Points, in no order, along strands that fork and pass close to each other.
Two points are linked if the straight distance between their rows is under 155. Some points are linked to none.
q_779: [-65 -13 -61  -4   6  48 -15  -5 -14  37   3  28  20   9   5 -29 -16 -44
  72  -5 -11  12   8 -20  12 -28 -10 -30  -7 -49  13 -41  15 -16   6]
q_903: [-19  14 -56 -15 -37  65  43  -3  -3  29 -18  19 -51 -34   1 -49  14 -47
  29  -6  23   3   0  21 -14  -5 -43 -42 -45  55 -17 -28 -10  16  35]
q_188: [ -9 -31 -16  -3  32  18  -6 -43  -5   0  34 -30 -17  14  21   6  -5  -9
  14  53  26 -22 -79  -4 -11   4  12  32   5  27 -53  30 -55 -32  31]
q_333: [ 39  24 -65  -4   1  23  24 -26 -23  -1  42 -49 -54  54  12   9  28  52
 -10  -1  30 -45 -21   3  -6  -9 -48 -32 -25  27 -20  32 -46 -22  42]
q_874: [-36 -12  22  10  53   8  14 -27 -18 -13   9 -14  24   2  36 -10  -4  -6
 -12  89   2  21 -60  -3 -19  46  33   8 -16  20 -73  33 -52 -31   6]
q_354: [  4 -25  -1  40  75  36  -9  -4 -55  13   4   5   0  41  24   4 -51  22
  10  39 -12  23 -38 -21   6 -24  13  40 -32  -5  18   3  40 -13 -17]
q_698: [-73 -50 -31  23  16  39 -68   0  16  -2  -3  -3  12  32  -6   4 -25 -32
  92  10  -9 -19 -15 -17   4 -25 -20   5 -16 -80  33  -3  16 -43  -1]
q_822: [-23 -29  36 -20   2 -10 -17   9 -63  22  41  11  68  33  28 -13   1  22
  44  -8 -22   9   0 -11   8 -26  23  33  -3 -10 -25 -45  52  -9  16]
q_421: [ 14  31  11 -46 -10 -68   9  21 -17 -26 -13 -11   3 -39 -46 -32  22 -38
 -28 -10 -49  33 -11  54  17  -6  -4 -16 -36  -4  27  60 -47  30 -32]
q_962: [  2  31 -54 -33 -27  18  21   7  96  22 -31  -2  -5  -5 -51  18  25 -31
  54 -61   5   0  14 -25  12  -6 -12 -39  -7  25  20   8 -13 -30   1]
q_207: [ 44   8 -49 -12  21  11  48  16 -25 -12  27 -11 -56  41 -29  36  15  39
  -1  20  15 -35   2   3 -18 -20 -48 -25 -56   7   4 -16  -3 -18   7]
q_378: [  8 -24   3  20 107  35 -13 -16 -40  -4  36  25   0  64  -9 -27 -32   0
  -1  23 -16  17 -31   5 -26 -26  43   5 -56  -2  28 -18  20  35 -10]
q_520: [ 25  11  40  50   2 -57  10 -28   2 -29  -1 -15  -2  28  25  -4 -19  26
 -70  11   1 -35  20  13  -5  31  -6  16  78  32 -17  87 -59  -2  -3]
q_592: [ -34    6   -7   12  -24  -12  -33   15 -101   36  -18   -2   53    9
   30  -13   -5   21   35  -31  -51   23   -1   12   10  -13   21   47
   23  -18   -6   -7   44  -10    1]
q_471: [-32   4 -28   9 -44 -16 -43 -20 -13 -16 -15 -16 -15  -4  29 -17 -66 -26
 -21 -39 -11 -23  -9  -7 -15  12  -5   1  87  34 -18  50  -5  -3  33]
q_32: [-19  -2  21 -26 -37  -2  -5  46  -9 -12 -90  -2   0 -69  13   4 -83  -3
  20  13  -4  24  12 -20 -16  -6  -6  23  -9  -9   3   1  47  -4  40]
q_152: [-59  -1  17 -47   1 -13 -13  20 -52 -56 -12  27   0   9  12 -56  17 -10
 -29  17 -42  32  36  10 -34  30 -13 -27 -20 -10  -2 -17  17   9   0]
q_813: [  5  25 -35 -32   2  46  58  -6 -30  20  -8  -5 -44  -6  17 -40  16   5
 -18  19  21  24   1  28 -38  14 -34 -40 -30  55 -46  -6 -21  22  57]
q_947: [-25 -30   9  -2  35 -18  -9   4  95 -44  -5  -8 -17   1  -8  30 -40 -10
   7  25  29 -30 -22 -19 -28   4  13 -12  -5  19   2   6 -10  -3  23]
q_922: [ 28   0   9  11 -24  14  -3 -45 -45  17  34 -58  -8  10   2 -11  -2  39
  45 -35  -9 -28   4   9  30 -37  11  13 -29  38   0  31  -9  22  13]
q_618: [-32   3   0 -39 -51   0  26  14   0 -16 -51 -36   3 -27  13   6 -15   8
  35  31 -29  27 -23 -32 -14  10   3  32 -34   9 -27  -3  24 -35  23]
q_304: [ -2  28   2  28 -31 -60 -37  38 -76  18 -12   1  43  37  -7   4   1  58
 -30 -38 -43  20  18  27  -3  -1  26  34  48 -19  -9  11  35   8  -2]
q_672: [-25   0  -8  32   2  82  16 -24  14  10 -43 -18  12  38  14  12   8  40
  51  -2  -2  15  57 -44   0  22   3  -6 -17 -44  -7 -44  72   4 -14]
q_806: [ -6  23 -18  74 -36 -20   8  15  36  12 -28 -22 -17 -34  33  55 -28  38
 -10 -41  14 -50  48   2  37  -8 -21   0  31   9   6  -2  27   8 -18]
q_624: [ 55  68   3   1 -82 -54  66   5   6  24  -5 -22 -15 -30  -5   4  51 -15
   6 -34 -14  -4   8  20   6 -14 -21  39  24  31  15 -46  26  52  12]
q_512: [ 70  42  -2 -28  -6 -14  35   6 -61 -12  28 -23 -32 -17 -10  -4  40   4
 -26  -1  23  30  39 -22  27  11 -27 -36 -26  17  18 -11  11  63  -2]
q_427: [ 28 -22 -41 -11  34 -12 -43  39 -21 -16   6  38 -29  21 -51  22 -14  -6
 -23  27   5  32 -31 -35 -17  10   5   4  50 -36  10   2  -9  -6   8]
q_967: [-40   4 -25  13 -21 -14  -7  55  19  -6  17  14 -51   3  -4  21   5  10
   6 -56  51 -46  27  35  -7 -32 -58  -7 -25  58  25 -42  43   7  27]
q_729: [-53 -60  20 -27  41  23  -3  -7  96 -33 -44  34  23  -6  22 -10 -53 -30
  12  -1   2 -30  31  -3 -40  15 -16 -12   3   0  -6 -10  12 -29   4]
q_383: [ -3 -62  17 -10  19  17 -27  14  -3  30  63  49  78  27  16   5 -15  20
  47 -18   4 -12  17   1  40 -39 -12  18 -16 -29 -15 -23  17 -67  -4]
q_655: [ 46  17 -13  -8 -57  10  19 -56   7  16  43 -67 -38  33  -4 -11  12   5
  22 -41  -7 -30 -15 -31  17 -24  -4  10  14  48  20   8  -1  22  36]
q_183: [-33   9 -15 -27  -3   4 -23  -6 -32  23  -9   3  34 -23 -22 -62 -11 -28
  55 -36 -50   6 -19  34  10 -22   9  -3 -12  31   1  21 -25  11   6]
q_777: [ 55  -9  -2 -10  76  33  -7  50  -8  -8 -68  27  14 -28 -26  18 -65   4
   9  -8  11  50  13 -31   1 -10 -13   9 -25  11  58  27  43  -7 -28]
q_673: [ 38  -5 -22  33   6  13   7  27  -2  32 -18 -22 -59 -32 -14  39 -59   9
  21 -17  52 -10 -31 -19  11 -52  13  17 -28  46  35  15  46  35  20]
q_750: [ 10  29 -32 -38 -23 -55  18 -17  24 -26  46 -47 -48  21 -21  18  58 -18
 -10   2  -9 -11 -63   1  -3  17 -14 -12  -6  31  11  15 -37  -4  21]
q_695: [ 41  48 -21  11  22  40  21  31  18  18 -34  -9  10 -27 -39  30  55   6
   0  31  41  70  20 -16  -4  30  20 -34 -17 -30 -16 -19 -10  19  -8]
q_298: [  3 -10  27  33  21  33 -50  24  63  30 -41  -8  -9 -20  12  14  10  10
  36 -57  56  23 -13 -11  13   5  29  50  19  -3  46  -9  38  17   0]
q_676: [-67 -19  31 -53 -47 -15  14 -59  26 -33  22   9 -23  53  12 -62  17 -24
 -25  15 -53   1 -27  13 -39  -4  18 -34 -12  24 -25   7 -36   5  15]
q_996: [ -8  35  -6 -17 -15 -52  10 -30 -22 -10  -3 -23  24  -9 -19 -52 -15 -17
   0 -32 -63 -18  19  50 -11  -8   3 -31  -2  34   5  41 -61  23   5]
q_654: [-19   2  59  32  42 -18 -13   5  26  -2  10 -11  75 -50  26   9  -7 -11
 -27  64  31  10 -45  15  -2  38  51  21 -37 -10 -69  -1 -47 -13  -4]
q_49: [-24   8 -36 -13  33   7  47 -12  -7  20   2  54  13  74  22 -32   8  13
 -23 -18 -69  27  11  16 -33  -1 -39 -27  20  41  -2  -5  -8 -30 -22]
q_280: [ 46  10  51 -10  29 -24  34 -17   2  16  -9  -2  65 -71  30  14 -60 -17
   3   1 -41 -16 -23 -10  36 -10  49  26  10   8   9 -21   2   3 -18]
q_838: [ 15  46 -19  25 -61 -53  31  20  33   9  -7 -37 -13 -29   4  60   3  17
   7 -30   9 -49   8  18  -4   0 -27  47  38  35 -14 -34  25  16  30]
q_971: [  6  20 -45 -30 -28  20  30 -19  73 -25  -4 -44  -9   3 -25  18  17 -11
  40 -19   9 -12  42 -52   3  20 -39 -69   1  19  -5   6 -10 -18  31]
q_170: [-39 -22 -22   8  10  20 -31  25  60   7 -30  10  26  16 -28   9  41  -6
  71 -27  10  -6 -28  23 -37   3  -6  39   6   6  -1   0 -14 -46  10]
q_498: [-18  54  10  -8 -19 -74  -9  36 -32 -12 -21   5 -16  11  -2 -11  19 -32
 -82  -1 -22  50 -33  22 -17  61  14   5  43 -13 -18  25  -4  36   3]
q_828: [  3  21 -53 -40  12   2  26 -21  -3  -2  42 -44 -35  52   7 -12  75  11
   9 -10 -19   1 -55  -1  16  13 -32 -26 -44  46  25  25 -40 -45  17]
q_11: [-56 -23  12 -54 -13  17   3 -39  46   2  20   8 -28  43  17 -47   5 -31
  21 -20 -32  21 -31 -28  -7 -10  28 -33 -23  15  14 -15  18   4   7]
q_778: [-38 -35  18  33   4  41  29  -3  13  22   6  -5 -24  54  58   3  10  70
  13  -8 -14 -14  -6  36  22 -24 -28  40 -67  25   4  13  39 -55 -31]
q_798: [ -8 -51  58  23 -43  15 -23 -51 -11   0  51   9 -35  11  31 -30 -22  15
 -35  18  21 -32 -14  11  -5 -21  43  17  25   9 -48  12 -23  12  16]
q_864: [ 11  30  45  11 -37 -42   3  18 -64   8 -23  -4  29   6  16 -28  23  46
 -39 -46 -25  17  16  45  -9  27  -1  47  34  46 -18  38   0  22   9]
q_94: [ 56 -16  59  25  -6   3 -28  15   0  10  -3  18  32  -5 -49   1  11  32
 -48  23  20  22  47  10   9 -21  49 -12 -14 -59  -1   1 -32  28 -38]
q_463: [ -18  -14  -15   -3   -6  -11  -26   15   -4  -22  -54  -12  -12  -36
   10    9 -108    0  -16    6   -8    5   -5  -20   -4   -2    0    4
   35   21   -5   60    3  -12   41]
q_364: [ 22  -1  27  18   0 -18   8 -39  -7 -11   8  -5 -60 -31  17 -17   7 -33
 -24  -7  -4 -15 -43  20  11   4   3  28  38  18  38  21 -17  34 -41]
q_609: [ -9   0  21 -11 -11  42  25 -13 -14  33   1  -1  43  -2  27  -5  82  27
  13  37  11  51 -49   1 -10  35   7  28 -22  11 -50 -24  -5 -37  -6]
q_504: [ 29 -37  46   9  -8  18  10 -72 -50   4  47  24 -62  27  41 -52 -15 -28
 -55  17   5 -40 -25  12  23 -12  13   6  40  24   4  38 -29  28 -29]
q_503: [ 69  -6  23  27  26 -36   4  -9 -52  15  49  41  29   2   0  17   0 -14
 -51  19  -7  -8  -3  -8  39   6  22  12  78 -34   6 -35 -19  27 -37]
q_660: [ 27  30  55 -18  14 -34   3 -30 -23  23 -18 -25  70 -34  26  -6  -5  -8
  11  10 -47   7 -26 -23  18  35  48  36  52 -23 -24  -6   0   3   1]
q_239: [ 37  27   2  -4  19 -24  54 -21 -28  -9 -34  17  -8  22   9 -23  20  -2
 -43  17 -66  38  -5  -6 -23  51 -24  15  62  -4  30  13  -4  14 -49]
q_202: [-25  -2 -13  23 -17  26 -30 -20  33  35 -22   2 -25  -2  26 -17  22 -28
  35 -48   7   7 -31 -20   9  21  23  44  60  -5  16 -13  31  22   3]
q_900: [ 23   4   0  13 -46 -39  29  43   2 -15 -12 -28 -34 -30 -23  25  15  30
 -15   2  31 -38  -2  45 -37  -6 -35  51 -18  41 -29  -7   2  11  30]
q_579: [-33   3 -69 -43 -27  55  16   9 -24  38 -14  31   6 -26 -21 -49  12 -55
  55  15  -1  30   8   1  -8 -25 -16 -40 -38  -4 -16 -38 -13 -23  17]
q_810: [ 33  -4  75   7   1 -27  17  -7 -45 -43  -9 -22   4  30   8 -56  12  43
 -35 -19 -16  -9  35  65 -37  10 -19  40   6  41   5  34  -4  34  -2]
q_353: [-12 -36   0 -64   7  37  -6  -2  55  20   8  52  19  47  -5 -21  11  -6
  21 -34 -38  38 -15 -37  18 -18   4 -10  -8  -1  31   4  17 -50 -24]
q_721: [ 28  26  -3  -3  24  16  37   4   4 -19 -50 -10   6  -9 -50  11  15   6
 -19  65 -19  33  25  -7 -34  26  10 -31 -44 -49  -1 -11  -4  24 -42]
q_814: [ 42 -37  16 -11 -48  19  20 -19  29   5  18  24 -12 -77  -1 -14   4 -38
  -1 -11   8 -44  34   9  43 -29 -32   1   3 -41  36 -20 -15 -16 -61]
q_844: [ 11  17  -4   1   0 -41 -14  14  -1   5   0  -7  13  -3 -48   7 -10 -17
  19 -17  -5 -12  -1  14 -22 -23  32  13  10 -18  11 -25  23  56  17]
q_362: [ 44  28 -19 -34 -20  37  41  -3 -82   3  33 -19 -35  22 -15 -45  54  20
  -9  -2  24   5  32   2 -21  -8 -47 -34 -56  27 -20 -34  10  46  47]
q_786: [-49  46  16   1 -22 -50 -43  17  42 -12 -32 -52 -16 -43  23  35   9 -29
   0 -49  35  12   0 -31  32  44  27 -15  26 -19  20  -3  50  46  30]
q_25: [  1 -20 -28 -19  20  31 -11  36  83  -4  -6  13  19 -10 -46   7 -12 -30
  82 -37  20 -22   5   1   5 -23 -15  -2 -18   5  27  14 -12 -45  -2]
q_889: [ 72 -26  -2 -28   9  33  30  49  13   6 -60  29  -3 -28 -17  34 -43  27
   1  24  11  42  21 -38  12  -3 -16  16 -10 -15  14  -7  31 -44 -30]
q_631: [-18   3 -15   3  25 -36  15 -11  58 -41  19 -56 -42  27  -5  37   4  -8
  -5  43  16 -22 -70 -12 -30  22  12   0  -9  34 -31  13 -33 -22  40]
q_965: [ 55  23 -24  40 -37   1  33  -7 -38  12 -20  -3 -42 -41  -9  28 -31   6
 -15  14 -15 -23  61 -18   2 -22 -10 -15  14 -50  18 -46  42  62 -11]
q_171: [-34   4  35 -61 -44 -58  14 -13   5 -44  13  14 -12  57 -13 -64  24 -35
 -39  -3 -63  17  12  16 -51   8  -8 -17  12   9  23 -16  13  38  10]
q_247: [-23 -14 -22  25  67  32 -70  44  16  23  19  27  40  13  -4  17   2   5
   7 -31  63  41 -27  12  35  21   9  -6   5  10  10  48 -39 -45   6]
q_257: [-20  35 -42  30  -9   1  -5  -2  23  41 -41 -45  14 -50 -35  25  10 -42
  67  36  -6  23 -69  -3  -1  -7  47  27  -3 -70  -1 -10 -11   6   0]
q_975: [  3   0  61  32  17 -31   8 -37 -44 -57  17 -16   9  45  56 -29   9  35
 -45  -6  -7 -53  45  47   5  26 -22  10  26  40  -4  71 -26   3 -28]
q_418: [-57  16  30 -37 -68 -62 -13   4  15 -11 -23 -48  36 -29  21  13  10   0
  18  -6 -31  14 -32 -19   9  12  34  24  11   3 -23  12  21 -23  40]
q_884: [ 39  31 -18   4  21 -40  -1  32  22  18  27  -8 -30   2 -59  32  40 -26
   0 -11  22  30 -47  -3  -7 -19  48  20  12   0  22 -18  15  47  20]
q_255: [-66  17 -67  10 -21  21  -8   8  40  31  11  18 -11  40 -33   1  45  -1
  39   4   4 -12 -35  32 -42  -2 -19 -12 -12   0 -35 -21 -32 -41  23]
q_615: [  6  23  18  27  -2 -22 -43  42  73  -8 -21 -25 -23 -22 -10  49  57  -3
  -1 -51  64   4  17 -10  12  14  19  16  11 -12  38 -16  47  29   1]
q_153: [-33   4 -36 -25 -11   5  52 -10  13 -10 -19  26  -4  60  29 -21 -32  -2
   8 -35 -55  -8  52  -8 -32 -12 -61 -40   5  44   3 -22  42 -10  19]
q_977: [  6   8  71  18  17  -7  38   2  -8  -4   1  -3  65 -51  55  27   8  18
 -46  59   2  26 -22 -10  40  35  30  24 -32   3 -40 -19   4 -25 -38]
q_477: [-32  25   5  24 -33 -47 -18 -17 -18 -19 -18  -5 -29  27  23  -9   6 -16
 -47 -13 -25 -13 -14  -1 -32  49   0  11  80   2  -8  31  32  -1  13]
q_939: [  0  14  30  -4  24 -47  10   3   7 -21  20  10   7 -27 -41 -27  31 -38
 -46  32 -38  19 -24  62 -10  -1  24  -8 -36 -31  24   8 -49  24 -59]
q_286: [ 79  14 -23 -12 -41  16  38 -32  35  19  12 -46 -60  27 -50   2  34   6
  37 -40  41 -28  22 -25 -29 -27 -17  -8   3  26  18 -37  30  40  51]
q_422: [-13 -15  -1  28  29  73  14 -33 -44  37  11   5 -10  41  41 -34  66  30
  10  22  22  19 -34  16 -38  25  -3  31  -9  -9 -35 -38  14   2   2]
q_470: [ 20  12 -17 -10   0   5  12  44 -29 -24   5   0 -30 -45   1  23  44 -28
  12   8  40   8  20  -2  20  20 -28   5 -27   0  17 -41  31  13 -12]
q_851: [ 54  36 -34 -26 -16 -71  -1  -3  47  -8  38 -36 -56  40 -65   8  69 -29
  -5 -35   3 -14 -49  10 -24  -4  -4   7  33  13  52  -2 -12  31  30]
q_556: [-33  42  30 -10 -48 -54  -5  46  14  13 -31 -34  49 -29  33  39  18  15
   9 -28 -14  10   9 -11  30  19  29  20   9 -15  -8 -36  56  13  25]
q_191: [-16  -2  11 -46 -34  -7  53  -9  28 -17 -27  25  33 -20  34 -17 -29  -3
  13 -30 -37 -42  71  -3 -14   1 -54 -13  20  20 -26 -44  23 -19  -5]
q_473: [  3 -12 -14  29  27   1 -13  10 -45  24   2   9  16 -11   9  23 -58  -7
  24  13 -14  -7  -9 -14  53 -36  17  28 -25 -27  35  -4  20  -9 -22]
q_70: [ -2   8 -13  21 -27 -40  -9  14   2 -22  29  -6 -10 -10 -26  39  11  11
 -37   1  29 -27  60  -1  28 -14 -29 -54   2 -19  -4   4 -32  17  -1]
q_350: [-75   5 -49  -3 -29   6 -33  10 -27  11   2  18 -10   1 -31 -45  21 -29
   6  -3 -14  18 -53  68 -29 -11  -8  -7 -13   8 -24  20 -42  -3  32]
q_312: [-29 -14  -9 -34  -5  13 -30  50   4   0  13  37  -1 -28   7 -11  23 -25
  20 -24  60  22  12  -9  15  12 -28  -9   6   3  -7 -26   8 -17  29]
q_178: [ 24 -35 -32  -2  75  30  24   4   1 -24  51  31 -34  39 -23  10 -13  14
 -20  49  43 -33  10  13 -36 -25 -41 -38 -59  -3 -11  -7 -31 -21  -8]
q_148: [ 49  16  47  13  11 -53  13 -33 -30  22  42  20  58 -45  14  37 -32 -24
 -35  22 -28 -33   6  -4  63 -35  40   1  18 -51   7 -40  -5  26 -47]
q_785: [ 12  11  33  67  15 -27   0  20   8 -23 -37   1  -9 -19  35  40 -51  46
 -49  -8  12 -29  48  28   9  25  -8  19  48  16  -5  41  -4  -3 -12]
q_187: [ 15  -4  18  18 -48 -26  29  22  12 -17  18  10 -53  22  -4  -3   0  38
 -40 -27  21 -68  36  58 -41 -39 -52  17  -5  41   5 -22  16  35  33]
q_213: [ 16  29 -37  18 -10  26  15 -13 -24  27  -5 -47  30 -18  -6  26  54  35
  28  43   4  32 -11 -28  11  30  10  11  -9 -28 -44 -18 -16 -13   2]
q_193: [-48 -18 -26  -1  41  11  -5  28   1  30  32  38  63  48  10   4 -17  21
  29   0 -19   4  -3  27  16 -38 -13  -7 -57   4 -13 -14 -12 -72 -16]
q_415: [-13 -30  45  23 -32   5 -45 -25 -20   0  18 -28  -6  -4  21  -8   2  36
   6 -25  17 -15  -9   5  36  -3  31  34  -4  20  -8  53  -4  -1   4]
q_261: [ 30  -7   0  20 -28  -1 -48  26  -5  49   4  38  14 -34 -40  28 -17   1
 -24  15  27  26  11 -14  29 -40  57 -18  28 -64  -3  -9 -15   6  -7]
q_917: [-24 -36 -32  -5 -29  36 -34   4  21   4   0  -6   9  -5 -42  36 -40  10
  33  53  16  -5   9 -31  31 -44  18 -36 -63 -65  -7  30 -20 -51  -5]
q_797: [ 19 -31   0  12   8  34 -16  11   7 -11  -3  32  22 -51 -27  -1  15 -43
  26  26  -1 -44  17  34  -1 -12 -24  17 -21 -84  47 -29 -24 -28 -90]
q_273: [-20 -23  35 -13  59 -10 -25 -24 -37 -22  46  25 -29  69  -6 -52  21 -16
 -41  25 -33  10 -53  26 -31  -6  35  -1 -15   1  30  12 -12  28 -18]
q_848: [-44  20  75  -9 -12 -63 -25 -25  -3  -6 -13 -48 104 -23  48  19  -9   9
   9  -8 -52 -13 -30  -3  19  28  65  13  24 -34 -27  31   9 -24   1]
q_40: [ 33  -6 -52   1  66  11 -44  35 -50 -12 -22  32 -11   9 -28  16 -38  -5
  -1 -18  13  31  18 -40 -14  18 -21  -7  42  -7  52  11  43  12   2]
q_88: [-21  -4 -13  13   7  18 -21  -3  -6 -46  19 -21 -31   8  -4   5  12  23
 -38  34  29  -8  24 -12  -5  32 -17 -59 -15  -2 -23  39 -40  -2  10]
q_730: [ 11 -26   5  23  25  11  -3 -48  17 -36  26 -28 -22   0  15   4  27  -7
  18   8 -11 -56 -19  28  -9  17   1  45  20  -6  24   7 -15  -3 -53]
q_621: [  9 -29 -10  14   3   5 -47  33   6  35  12  65 -17   1 -42  15 -45   9
 -47   8  33  51 -17 -23  -4 -29  32 -17  46  -9  -5  22 -25   1  29]
q_149: [  6 -54   4  -1  38  16 -14  -8   7 -32  53  30 -24  28   3   8 -37  23
 -47  26  56 -25  23  -1 -12   6 -28 -36  -1  22 -41  25 -38 -17  25]
q_769: [-22 -11  42  23  49 -21 -24 -18  -5   4  58  45  22  23  -3 -40   8 -29
 -40   2 -25  -7 -21  42  17 -35  60 -16 -22 -17  16   0 -38  36 -47]
q_949: [ -1   9  26   9  -8  -9  53   1  19  19  21  22 -29  23  13  14 -21  35
 -45   2  -8  11   2   8  35 -40   6 -16 -49  37  13  -2  -2   9  -9]
q_265: [ 17  12  61   1  43  -8  45 -12 -20 -13   4  -3  30 -26  45 -16  34   3
 -52  19   7  26   0  23  21  54   9   5 -15  42 -21   0 -18  11 -42]
q_176: [ 70   6 -49 -39 -36  30  34 -34  42 -18 -14 -49 -51  24 -52  -1  17  14
  26  -3  10 -22  31 -48 -49   2 -36 -36  -3  16  -8   2 -13   0  43]
q_636: [-16  -4   3 -14  -1  20   6  25 -41 -32 -34  32 -41   4 -26 -20  -2  11
 -51  34 -21  18  43  -2 -21  -4 -16 -39 -42 -36  27 -10  26  12 -24]
q_882: [-36 -26 -14 -39   1  30   8  23  23  15  -1  13  80  -5 -24   8 -54  11
  69  33 -14   5  17 -18  29 -42  -5 -37 -71 -27 -19   6 -16 -73   5]
q_262: [ 32  16  20   0 -23 -34   5  -7 -17 -13 -34  -9  -1 -28 -10  25 -60  -1
 -19   4 -26 -15  44 -36   4 -15  21  -9  46 -23  12 -16  37  62  10]
q_946: [ 17 -30  25  41  23   3 -28 -26   4 -39   8  18  26 -40   1 -21  -1  -7
 -14  22 -13 -50   5  61  -9  -5   6  39  14 -56  -2  22 -53 -25 -73]
q_447: [ -1  -2  -3 -30  45  33  14 -18  14  48 -11  42  50  52  29 -16  10   5
  13 -26 -45  62 -22 -20  -1  16  14   7  23  27  11   5   3 -44 -31]
q_559: [-72   3 -58  -6 -17   3 -34  57  26  15  15  24 -43   3  10  25  18 -30
  33 -27  72  12 -20  -6   5  -1 -47   5 -13  33  11 -31  40 -35  52]
q_623: [ -2  27   3  27  -3 -58 -40  21  22  -8  -6  -5  31 -30 -36  41 -72   8
 -29 -22  15 -28  62   7  17 -32  17 -76   2  -2  -2  34 -26  45  24]
q_233: [ 33   9   3  30  69  18 -31 -10 -38  16  24  25  39 -28  21   9  -5 -29
 -18  16  36  15   1 -33  20  33  24  14  32 -15 -19 -30   3  22  -4]
q_628: [ 11 -26  -6  -7  -9  35  15  10  60  18 -74  26   6 -31  28  49 -30  21
 -12  33  -6  37   1 -58  18  21 -13   8  37 -38   3  22   1 -73 -27]
q_113: [ 28  -8  81   8 -26   9 -26 -30  13 -23   3 -13  15   6 -12 -27  54  31
 -28 -16  19   7  73 -11  -2  27  32  -9  10 -49   7  -6  -9  45 -29]
q_359: [-46 -39  -4  -8   5  13 -11  -3  19 -46 -11  12  26  -9  14  -1 -45  -8
  35 -12  -4 -68  56  22 -32   2 -39 -18  -1   0 -21 -15   7 -21  -3]
q_700: [  0  -9 -10  47 107  41 -51  -7  -8  10  46  37  63  -2  21  16 -18 -25
  -1  14  55  14 -20 -24  50  32  16 -30   4  -5   1   0 -30 -10 -17]
q_613: [-29   9 -31  12  -1  48 -23 -44 -18  29 -12  -1 -22  43  25 -34  37  -9
  12   6   8  18 -18 -10 -45  33  27   7  38  -8 -27 -24  23  26  34]
q_832: [ 22 -38  71  -5 -47  27  -6 -31  41  -7 -11   0   7 -39  12 -13   5   7
   2  -8  11 -18  53 -28  34  -3   5 -15   0 -41   4  -3  15  10 -40]
q_326: [  7 -31 -29 -28  18  29 -15  15  23 -24  -8  -6 -22 -18  27  39   3  -2
  16  16  15  31 -13 -73  35  47 -36  18  26 -10  33  27  11 -65 -26]
q_214: [ 43   0 -20  15 -17  42  21  10 -54  30 -16  18  -5 -69  -7  20 -54 -16
  30  14   4 -18  38  -7  30 -49 -12  -4 -32 -34   7 -30  24  32 -31]

A fork is a point with three links. Follow the links from the first point to the second and name the forks in between, in order.
q_298, q_477: q_418
q_25, q_977: q_750, q_631
q_900, q_882: q_838
q_255, q_70: q_750
q_618, q_828: q_418, q_631, q_750
q_153, q_473: q_631, q_750
q_750, q_636: q_631

Follow the links from the first point to the second, and from the first to the third. Name the last point that the two ways share.
q_247, q_695, q_477: q_418
q_769, q_70, q_191: q_750
q_265, q_191, q_183: q_631
q_422, q_503, q_498: q_418
q_333, q_176, q_418: q_750
q_25, q_265, q_353: q_631

A fork is a point with three links, a tip a point with one. Leave the first point through the second and follow the links. Name the first fork or tip that comes.
q_312, q_470: q_698
q_996, q_421: q_750
q_152, q_636: q_418
q_609, q_213: q_631
q_832, q_113: q_326
q_813, q_362: q_838
q_806, q_785: q_917
